A landscape with many valleys, sampled at points; each row gives a point and its height.
From any point a ball takes the steepest step (drop divided by distance) to one of its 4 nearest points. It stops when none of these is lower. Distance is the straight distance between rows; heights are no part of it.
nuf height 514: [113 118 151 141 138 112 109 157 144 130 138 124 150  99  86 100 127  91
 144 142  76 195 142  58 124]
Nomol height 483: [159 182 111 131 143 150 145 152 119 112 153 117 159 106  72 174 174 133
 167 140 128 144 183 134  90]
Nedo height 244: [147 149 111  73 153 152 103  76 127 103 110 122 112 167 154 109 152 171
 154 170 209 111 116 169 110]
norof height 336: [121  91 176 105 164 106 117 109 133 105 121 140 169 118  98 144 142 120
 121  98  89 202 127 190 172]
Kan height 403: [108 130 100 145  99 130 136 175 133 134 177 157 107 137 109 160 135  73
 121  94  85 176 138  59 104]
Bisu height 317: [164 184 130  84 146 200 168 130 127 134 188 150 169 186 155 123 149 148
 132 146 165  67 104 116 147]
Bet height 238: [110  97 140 158  56 111 142 128 147 179  94 183  95 171 127 151  89  75
  95 101 117 110 116 109 111]
zupom height 334: [157 201 105 131 131 161 160 162 106 133 166 123 158 110  97 171 161 115
 140 110 121  93 175 128  86]
meke height 283: [134 103  98  70 139 124 103  66 129  58 110 115 107 124 188  81 147 153
 146 155 158 121  96 176 115]
Nim height 256: [ 90  87 169 174 169 102 152 112 157 156 123 102 155 108 149 143 100  91
 118 106  97 189 146 133 176]
keki height 210: [105 101 115 176  84  94 127 136 143 182 109 166  96 136 103 200  94  63
  99  92 129 128 115 105 127]
zeso height 504: [110  96 170 162 164  87 102 137 144 131 122 108 151 102  99 114 106 112
 144 127  72 193 142  97 175]
gomi height 296: [139 116 116  85 122 131  95  93 110 118 126 129  78  92 137 118 172 168
 151 174 186 114 138 163 108]
ser height 484: [147 112 153 144 144  91 149 114 137 118  70  98 149 121 125 101  94 142
 147 115 112 121 121 163 162]
fudo height 252: [108 138  78 165 107 120 132 149 131 138 136 142 117 136  99 156 137  57
 113  95  66 176 156  62 112]
fotag height 583: [126 165 110 139  95 158 150 169 110 114 197 158 117 127 111 156 139  72
 128  95  88 161 138  73 114]
Fem height 463: [127  90  91 118 138  90  83 113 109  89 113 105  98  91 140 135 143 177
 139 142 166 130 133 150 104]
funo height 356: [162 115  96 134 162 103 103 103 138  64  80 120 142 105  84 146 162 145
 172 105 111 170 131 153 128]
funa height 79: [151 105 148 154 140  99 121 108 126  85  92 114 149 103  94 140 134 140
 164 100 107 155 122 165 168]
toku height 45: [108  98 180 139 126 112 209  97 132 161 102 127 139 143 206  88  53  87
 104 125  95 163 132 189 156]
ridak height 310: [127 167  67 140 113 121 136 159 110 144  95 151 129 148  96 142 126  43
 108  90  51 172 175  46  76]
dak height 138: [144 119 100  75 140 140 107  87 142  83 117 130 119 148 170  85 151 180
 143 174 183 133 102 154 112]
puse height 339: [144 128 137  95 133 150 120 128 126 140 159 143 144 149 137  77 135 186
 131 187 187 114  97 129 123]
Bip height 443: [ 95 119 179 185  96 115 171 125 149 154  68 133 126 156 160 106  71 106
 121 139 119 132 118 142 153]
vovi height 449: [130 119 167 145 131 106 169 114 153 156  69 110 164 158 183  95  63 133
 134 135 107 136 130 186 175]
romaf height 394: [151 110 124 113 156 133 136 141 134 130 140 119 136 157 155  81 100 172
 140 180 180 130  76  99 140]
Labib height 357: [101 128 103 136 108 139 131 167 104 131 158 141 126 130  87 125 139  65
 114  94  67 169 145  49 101]
Pob height 487: [142  94 118 101 153 101 121 123 136 132 115 114 151 152 161  96  97 166
 135 174 140 153  50 122 185]
Zoti height 307: [160 202  91 171 103 135 153 122 137 146 140 169  70 165 160 129  94 108
  84  82 116  92 109 136  91]
raro height 349: [142 100 107  81 128 111  72  98 102  83 106 141 102 100 157  96 144 173
 138 163 191 120 131 163 108]
Voza height 192: [114 143 102 160 117 141 146 159 160 157 121 115 133 171 143 102  77 127
 103  97 128  82 118 102 110]
gadis height 570: [141 144 156 151 129 116 129 156 133 110 124 113 137 105  64 129 141 134
 172 129 129 143 131 111 102]
sal height 135: [117 145 110 135 139 131 135 172 105 142 138 121 134 116 104 121 129 149
 128 126 145  73 148 128  99]
lezam height 326: [131 124 125 136 144 109 125 174 119 139 111 107 142 138 136  94  83 174
 122 140 161 103 113 123 139]
tuve height 146: [125 156 110 121 136 168 111 157 108 158 192 153 128 140 155 109 111 148
  93 139 157  84 144 137 116]
kip height 370: [135 144 108 116 141 113 111 143 113 130 133 105 133  79  86 146 160 170
 154 149 170 118 167 142 103]
Mil height 222: [133 138 106 103 126 178 155 162 122 161 204 140 147 169 167 113 133 157
  98 140 168  89  98  99 121]
Tomiv height 566: [146  77 123 108 160  91  94 128 107 112  47 103 141 113 129 113 110 170
 114 118 134 129 104 171 164]
lenid height 328: [152 176 132 100 112 183  87  81  77 159 166 132 116  92 129 147 192 147
 115 160  96  48 132 111 134]
gab height 67: [144 172  93  91 143 172 109 132  85 162 154 111 156  90 103 181 190 130
 141 152 133  72 186 135 126]
Fedi height 632: [152  85  83  79 130 112  93 118 109  96  90 126 132 129 169  78 110 163
 125 168 163 128  80 168 156]
kug height 281: [129 155 101 117 135 197 144 154 127 174 217 138 129 181 176 112 122 132
  70 124 141  82 107 101 144]
pag height 465: [144  98  87 112 155 106  90 112 103  79  70 107 129  81 126 146 141 163
 138 110 139 123 116 154 135]
dapi height 457: [149  96 107 110 153 108 109 129 123 142 110 118 142 140 163  70 108 186
 109 175 138 137  71 129 167]
Mibe height 345: [125 211  61 163 128 149 132 146 131 142 152 145 110 150 173 117 115  93
  77  95 106  65 139 129 108]
makov height 241: [135 115 124 132 138 104 123 165 107 131  99  99 134  99  90 121 102 159
 131 148 159  98 126 142 106]
fum height 348: [109 134 134 158 124 125 150 147 155 162  71  91 137 184 159  81  83 135
 126 123 123  95 124 103 123]
Vomuk height 395: [ 85  87 146 188  99 112 135 139 172 157 130 122 120 141  95 157 119  63
 121 117  97 162 147  80 151]
Tagid height 151: [123 121  89 158 111 113 137 149 133 164 137 167  95 128 102 207 121  55
 101  94  94 150 119  68 128]
kivin height 48: [142 133 134 146 151 108 134 134 143  78 117 126 152  90  73 132 161 145
 186 135 113 174 123 140 111]
gefu height 421: [140 109 166 139 141  84 124 121 137  92 114 144 149 103  83 138 123 130
 140 122  82 183 114 143 172]
niz height 393: [136  87 141  98 160  97  93  85 138  78 107 130 160 114  93 147 162 115
 140 114  66 212 122 190 163]
bogim height 478: [106 132 133 177  76 132 155 170 144 138 149 168  86 133  94 162 128  86
 116  90  91 128 114  97 125]
tavom height 677: [114 111 191 157 125 110 151 138 144 110 107 114 133 111  76 142 119 124
 160 105 107 139 112 131 144]
kapo height 242: [144 175 132  96 119 179  97 127  87 167 174 137 145  92 127 146 174 130
 108 146 128  49 162 142 134]
Rer height 280: [139 188 127 120 134 204  92 109 108 157 193 153 136 144 156 127 173 139
 107 143 124  52 106 126 156]
tegug height 643: [136 139 156 166 129 118 140 165 130 102 118 113 141  96  87 141 128 120
 164 109 128 127 126 131 109]
mifut height 406: [119 164 134 157  80 137 150 148 127 108 149 156  94 146 121 172 134 110
 125  80 102 110 124 116  85]
vuve height 440: [136 203 114 145 109 159 173 166 104 122 172 109 117 122 124 161 155  95
 117  94 104 106 158 124  97]
suro height 517: [104 118 162 165 116 121 159 144 157 130  87 111 146 159 142  95  75 126
 137 116 112 109 129 126 132]
zut height 227: [147 170 128 106 120 185  96 116  86 157 194 142 131 129 145 119 156 147
 104 135 120  49 126 138 141]
kezop height 276: [140 151 148  66  88 136  77  72 137 114 130 119  89 111 143 142 204 169
 145 162 196  96 171 164  94]
saz height 354: [145  88 179 138 154  98 136 112 134 103 100 123 149 113 110 148 113 132
 130 108  90 159 142 168 183]
Vefig height 719: [143 144 146 124 140 148 135 164 135  99 169 130 139 119  69 115 165 115
 168 125 102 171 148  85  82]
nos height 401: [159 181 124  82 146 180 140  95 144 149 172 148 151 170 138 112 153 174
 147 153 177  95 135 139 125]
kup height 324: [ 93  95 184 176  88 124 157 148 151 154 118 140 105 155 124 143 100  87
 117 103 117 129 121 102 133]
Gepi height 611: [132 160 119 147  80 142 153 165 129 118 183 148 102 124 106 170 136  78
 111  81  82 146 120  89 108]
buni height 251: [ 87  81 188 184 110 118 168  91 130 161  97 137 128 115 181 135  72  79
  97 135 136 154 128 149 155]
Tumo height 458: [142 134 124 149 163 101 129 122 138  94  93 102 142  94  75 139 134 167
 168 131 144 126 126 138 120]
dube height 284: [105  80 150 117 191  91 132 112 151 143 128 125 151 103 121 149 113  98
  91  90  75 213 155 156 177]
guze height 341: [167 143 108  84 156 147 130 104 143 119 139 133 145 186 141  91 149 175
 165 179 215 126  97 141 119]
redu height 802: [106 131 162 135 109 122 155 155 153 104 150 123 122 113  85 143 140 121
 160 120 101 162 124 100 111]
Maso height 245: [145 138 132  95 138 152 103 141 106 156 169 125 135 141 118  95 131 171
 119 159 177  82 145 123 110]
desa height 417: [168 167 132  63  79 183  93  80 100 157 155 136 100 108  97 158 192 136
 146 147 143  70 152 141 120]
Bev height 282: [ 97  92 106  64 132 127  85  75 113  53 122 110  74  96 192 140 162 136
 171 118 158 124 123 181  87]
beti height 486: [107 114 120 182 147  94 112 141 151 161 109 107 138 119  86 122 119  56
 118 126  54 183 169  53 135]
mesu height 445: [111  80 178 123 142 100 156 110 123 139 106 139 167 122 151 152  82 132
 115  80 107 175 135 191 184]
Lon height 392: [158 125 121  84 162 144 148 121 130 117 134 140 154 172 156  84 130 155
 142 183 188 148  77 133 139]
Lig height 439: [107 128 128 146 113 115 124 166 130 131 158 121 125 106  76 131 120  87
 116 120  64 178 172  40 105]
daf height 316: [ 67  80 177 192 115 122 152 130 153 169  92 130 126 121 131 148  78  82
 102 121 131 169 129 107 156]
romo height 287: [ 97  92 172 175  69 125 157 126 148 165  85 163 108 167 150 127  94  90
  99 122 127 135 126 123 138]
Gabiz height 195: [112 120 132  82 128 131  75  61 128  75 119 113  83  81 166 141 186 155
 160 149 188 125 144 148 100]
misi height 542: [146  85 106  87 151 103  95 109 116 112  93 106 153 161 176  88 111 166
 105 165 140 159  60 144 189]
Vab height 497: [132  95 110 125 152  95 129 138 136 154  94  89 161 145 162  78  97 163
 112 160 142 119 102 105 194]
balit height 512: [177 214 110 124 146 178 152 132  83 120 156 118 152 115  94 172 193  89
 144 114  96 125 196 100 118]
Pidi height 293: [153 138  67  84 153 119 122  77 148  68 108 108 146 164 185 103 136 166
 162 184 193 134  77 154 134]
golo height 189: [ 93  68 192 164 125 112 181  95 149 145 110 123 130 115 186 131  68 101
  92 106 112 165 142 167 167]
bovun height 247: [114 138 128  64 114 154  74  70 120 124 137 122  94  94 126 174 217 153
 140 162 185 104 158 141 106]
gadu height 511: [ 98  98 130 160 110 109 135 160 140 141 157 123 117 140  97 155 109  84
 125 131  95 171 118  66 122]
sopo height 55: [114 171 106 150 110 141 149 173 119 141 163 119 127 147 113 132  97 134
 111  93 122  67 153 132  84]
Gezif height 350: [124 104 205 157 139 105 162 113 137 118 104 114 156 110 140 132  87 127
 130 103 112 155 130 155 172]
gabu height 102: [132 141 120  63 118 142  97  64 138  82 101 122  76 122 182  94 165 150
 157 164 194 112 142 182  88]
tuz height 343: [142 137 147  64 112 136  92 110 113 155 157 137 112  88 117 124 179 161
 127 166 169  83 148 156 115]
suf height 396: [120  70  77  94 143  99  78  85 116  70  91 106  95  76 162 134 154 145
 125 128 147 125 109 164 115]
Feve height 130: [113 144 118 150 117 117 146 160 126 136 114 113 121 144 117 103  99 140
 145 116 126  78 136 125  94]
Zese height 402: [130 100 119  93 153 113 101 136 122 128 110 124 120 115 139  87 118 196
 126 162 171 118 104 132 124]
tular height 105: [114 151 102 133 122 155 128 174 119 150 158 137 132 147 130  92  99 158
 100 123 143  64 127 119  98]
Gigu height 254: [131 163 113 159  96 140 167 149 141 132 121 159  97 173 142 134  94 104
  93  79 114  81 119 131  91]
ziti height 327: [127 154 118 158  86 126 153 132 123 145 141 186  65 146 133 164 116  92
  96  72 106 114  98 112  98]
ludu height 446: [ 77  92 147 183 140 110 122 137 145 141 119 115 141 132  96 149 124  90
 134 115  84 166 154  87 156]

Two balls start at each pair of points below. Name the first point that both come to, or write -.
norof / daf: golo
Zoti / zut: tular
kup / mifut: -
bogim / romo: -
Bisu / lenid: tular

For each start below, name the point where the ball stops.
Pob: sopo
Rer: sopo
Zese: sopo
Fem: gabu
Vab: sopo
